Points on a hilly landscape, in no order, each with its height.
From any point a ball rolls to the lowest of the 2 points nearest to it. It stops when none of these is lower. Distance is the straight distance between rows; heights are no part of it.
Sizon height 7.02: [153 102  96 136 116 103 146  75  94  99 173 147 105 133 140 132 143  61
 143 158 129]
bas height 6.90: [169  78  70 114 122  91 145  73 105 117 175 140  76 111 147 145 116  73
 131 133  92]
vafo height 3.83: [107 138 145 131 167  98 126 122 131 141  79 160 181 109 148 114 151 108
 148 156 158]
lile height 6.19: [105  80 115 148 165  78 151  79 113 148  83 162 100 116 174 102 131  97
 120 159 132]
pipa height 4.93: [109 138 113 161 121 152 149 145 135 109 173 142 164 176 112 134 144 129
  87 107 183]
Dor height 2.27: [161 155 176 107 130 124  95 142 130 138 105  89 142  94 163 133 139  72
 212 151 121]
fet height 0.35: [ 46  99 105 195 117 151  93 170 118 124 153 101 130 137 127 150 182 136
 107 121 195]
lifi height 5.76: [ 83  91 114 183 155 110 155  84 100 119 101 158 135 123 147 108 146 108
 116 164 165]
tatu height 6.52: [ 98  70 104 152 174  88 148 107 155 154  79 156 106 135 184 130 106 109
  93 122 154]
fegol height 4.29: [ 90 128 118 152 136 137 122 126 101  98 127 153 208 114  96 131 140 171
 123 147 164]
tero height 5.72: [ 59  65 101 138 151  79 121  97 112 156  50 127 117  86 154 121 125 176
  94 151 106]
dimad height 1.87: [165 149 168 117 140 143 103 164 163 155 111  82 102 114 169 134 129  75
 183 111 125]
bitiz height 6.75: [150  74  78 120 137  93 139 103 150 137 152 148  63 134 163 152 128  86
 104 103 114]
Keta height 6.14: [ 87  84  88 180 132 116 157  68  80  90 131 167 164 125 133 131 125 130
  92 153 160]
kevev height 4.81: [112 110 116 125 106 108  89 141 118 111 128  95 115 118 164 154 118 111
 154 146 124]
Rar height 3.94: [ 83  95 103 111 144  84  89 147 138 142 105 133 187  93 150 163 154 121
 135 129 137]
Vimov height 7.72: [113 127 125 129 133 115 113 171 160 158 155 128  94 124 109 137 201  95
 140 106 147]
Bub height 7.19: [141 153 157 158 109 145 144  95  91  93 143 128 106 153 139  90 111  99
 152 174 154]
getiv height 7.33: [182 119 130 105 124 143 133 133 160 166 168 104  31 122 114 149 165  75
 165  73 102]
lan height 4.21: [121 128 127 112 115 110 101 127 105 111 110 123 142 101 121 129 119 148
 151 152 102]
pabod height 6.68: [123 112  94  95 112 119 135  92 100  91 117 125 183 126 140 154  36 161
  86 143  95]
Lafa height 2.40: [163 138 118 122 130 148 201  74 114 102 148 151 156 181 125 108  79 113
  75 148 144]
Nugi height 6.79: [102  95 116 174 146 119 153 124 153 142 115 152  71 166 170 120 121  98
  91 114 166]
Bul height 6.04: [105 114  86  95  97 116 110 130 115 109 144 132 142 112  84 155 119 191
 101 120  77]
nud height 1.32: [156 145 145 143 110 161 151 110 112  99 138  91 116 185 171 112  52 109
 117 143 145]
gefet height 7.51: [203 110 116  82 141 113 139 103 154 145 148 128 107  95 134 171 119  77
 156  90  91]
sivu height 4.67: [ 75 154 155 144 167 139 106 175 156 160  77 139 160 110 108 108 147 200
 114 112 147]
tibob height 2.61: [ 79 108 110 169 103 140 102 179 141 126 162 103  98 164 136 151 152 128
 100 106 165]
Gepoz height 6.44: [ 94  94  88 143 112 111 140  74  82  83 120 147 188 121 136 146  80 149
  95 159 129]
Nidup height 1.65: [200 183 173 112 135 198 188 129 163 143 154 105 120 182 117  99  78 114
 102  95 134]
luku height 3.12: [ 97 128 125 135 113 128  99 108  70  96 124 134 145  99  96 108 145 180
 157 182 131]
tef height 7.65: [188 142 148 130 150 120 177  93 139 159 140 180  65 134 105  84 168  96
 138 115  98]
Ges height 2.53: [128 117 131  97 148 101 119 142 159 166  95 140  87 108 126 122 141 143
 125 111  87]
foti height 3.15: [ 80 101 102 141 126 101  85 147 114 117 137 139 228 106 135 173 176 100
 144 138 171]
zul height 2.05: [161 194 180 100 121 156  94 166 133 133 129 111 143 105  94 115 148 148
 190 131 106]
moku height 2.16: [188 169 157 101 132 157 174 107 147 127 127 137 139 150 113 108  84 123
 114 110 118]
Keb height 2.41: [ 81  95  97 158 104 123  94 154 112 109 165 116 160 131 135 170 175  97
 130 132 176]
Dap height 1.76: [163 161 179 112 122 132 114 116 108 134 104 118  95  94 122  87 135 114
 189 164  97]
safun height 7.01: [134 126 132 131 102 130 136  82  80  84 125 123 124 134 138 108  82 131
 143 177 115]
biros height 6.40: [106  77  80 165 111 121 161  79 101  94 154 145 130 164 150 145  99  95
  80 138 164]
bapul height 5.49: [135 164 132 134 114 158 132 155 129  98 166 116 209 160 122 144 124 122
 123 123 168]
Surok height 1.64: [189 162 161 117  92 185 138 130 123 123 151  61  88 159 135 123  68 124
 136 120 111]
rutu height 2.78: [149 162 166 132 142 122 131 118 114 114 102 143 151 114 138  99 133 102
 176 163 138]
Sifi height 1.05: [141 140 163  92 147 118 102 173 174 179  90 104  99  99 147 130 145 118
 160 102 100]
sil height 7.44: [195 120 130 104 146 127 162 110 162 172 151 152  32 124 105 115 165 103
 134  79  84]
lapa height 2.84: [175 160 138  88 144 146 166 137 178 145 120 146 145 148 100 130  88 157
  87  79 101]
maf height 6.59: [122  70  68 135 119 112 143 117 142 117 170 138 101 161 156 165 107  92
  78 104 146]
topu height 4.90: [ 92 125 155 155 173 111 146  92 112 147  55 166 150 103 142  84 136 146
 127 169 148]
mivag height 2.93: [116 138 112 153 100 162 121 186 160 131 170  91 106 188 137 153 112 136
  86  79 155]
Birak height 1.23: [192 165 139  93 106 192 163 143 154 135 174  71 112 171 111 146  85 128
  98  93 118]
Lek height 5.75: [ 78 124 160 156 155 115 132  91  89 153  69 140  92 109 136  54 158 147
 141 181 139]
zovip height 0.58: [138 166 158 105 127 143 114 172 158 140 120 128 135 123  96 124 134 166
 142 104 103]
notaf height 1.78: [138 147 130 145 119 163 170 111 112  91 153 115 168 193 148 118  73 114
  89 148 175]
keso height 5.21: [113 111 103 119 109 109 130 104 110 120 119 137  91 118 103 124  99 180
 101 133  82]
tuzu height 4.51: [130 139 115  97 138 131 131 180 190 142 127 150 210 144 120 177 110 148
  84  57 138]
budat height 5.19: [ 74  93  93 150 130 104 114 105  87 108 129 152 194  91  99 142 175 152
 123 155 144]
Gep height 7.40: [132 158 153 145 116 136 120 142 122 123 153 124  97 134 114 104 167 103
 160 146 143]
Firuk height 7.47: [152 128 121 114 119 133 120 170 173 156 175 125  62 129  96 152 187 105
 133  75 103]
bisu height 7.23: [158 116 146 118 150 120 132 144 171 183 132 120  29 126 155 117 164  67
 151  98 125]
Mal height 6.21: [ 58  99 122 151 147 116 110 125 101 143  96 130 148  91 112 113 182 174
 123 154 151]
lus height 3.59: [127 113 146  91 131 106 105 135 147 149  63 119  87 102 145 123  86 170
 131 129  68]
Gizad height 5.73: [127 167 131 129 122 154 118 197 161 119 167 129 217 158 109 161 147 135
 114  78 169]
vibod height 5.90: [ 86  76  88 143 134  92 135  81  93 129  91 155 101 102 122 118 114 186
  89 150  86]
leb height 3.20: [161 167 180  95 122 142  98 143 142 126  78  97 150 103 143 130  77 149
 175 133  85]
gutu height 1.95: [152 141 112 108 109 165 157 152 163 128 181 109 116 181 107 146 106 136
  66  83 133]
faki height 6.70: [143 142 105  97 102 119 128 119 108 106 171 146 144 113  61 135 150 161
 127 127  88]
kir height 6.54: [ 46  98 127 166 163 118 135 107 104 165  79 123  95 103 127  82 183 167
 106 151 159]
muzu height 3.19: [141 129 105 132 144 117 186  67 101 102 127 182 187 146 117 112  92 139
  90 146 133]
limem height 4.86: [ 86  68  78 112 144  68 110 115 123 150  93 143 138  86 153 157 138 138
 110 137 107]
gon height 3.68: [159 136 117  89 142 113 141 153 185 146 141 154 153 128 106 161 132 132
 106  67 108]
movid height 4.75: [ 89 156 168 118 148 130  97 156 133 152  62 125 128 103 121  94 129 192
 142 144 111]
Mepe height 4.06: [137 137 118 145 137 133 165 102 120 108 147 174 170 152 113 122 134 118
 110 128 157]
Netev height 6.84: [123 122 123 122  96 130 123  95  87  86 104 100 148 139 161 131  29 157
 118 170 111]
nazes height 5.20: [103 133 112 133 127 132  90 203 169 130 128 116 228 147 142 181 128 138
 105  73 159]
loguv height 7.06: [140 118 137 143 145 120 150 134 171 159 123 149  51 153 140 108 142  96
 115 103 130]
mubap height 7.36: [190 140 129  97 127 118 146  92 116 120 154 143 135 101 106 138 136  93
 169 122  90]
Rur height 2.92: [ 93 149 143 134 141 143 101 197 177 159  99 124 115 129 118 128 139 181
 108  97 127]
rirus height 7.17: [129 123 130 157 121 119 132 114 111 116 144 134  99 142 154 114 148  65
 148 158 167]
Novog height 1.72: [109 141 124 129  88 153  96 138  73  88 174 109 143 127  85 122 145 182
 154 162 133]
siko height 7.63: [141 178 155 133 128 153 105 181 149 140 172 121 114 134  95 120 192 104
 166 111 144]
livi height 3.76: [123 151 168 110 115 135  90 146 125 131  63  98 107 114 134 105  75 192
 147 149  79]
Zim height 7.11: [164 147 127  92 110 117 120 118 114 125 159 131 113  93  74 129 173 131
 171 136  75]
pana height 2.29: [168 187 183 131 108 171  94 172 121 130 150  76 101 122 123 109 144 112
 200 137 123]
saf height 1.93: [178 177 187 141 109 189 113 154 129 135 132  63  76 141 151 102  88 105
 180 118 114]
kimik height 3.11: [ 96 138 111 149 101 163 114 137  88  83 170 120 182 148  90 134 138 179
 114 142 170]
luz height 2.71: [150 147 159  85 128 107  86 142 123 123  92 100 167  73 150 149 123 117
 197 150  90]

Call two points neighbours if one is among the 2 nearest of the other. Go from one point of each pair to the other, from neighbour to neighbour, staying as low as possible. Name the highest point that can't be avoided.
Dap and Novog -> kir
keso and fet -> vibod
fet and zovip -> mivag
lifi and Sifi -> rirus
zovip and Birak -> pana
zovip and Dap -> movid
Dap and Sifi -> Dor
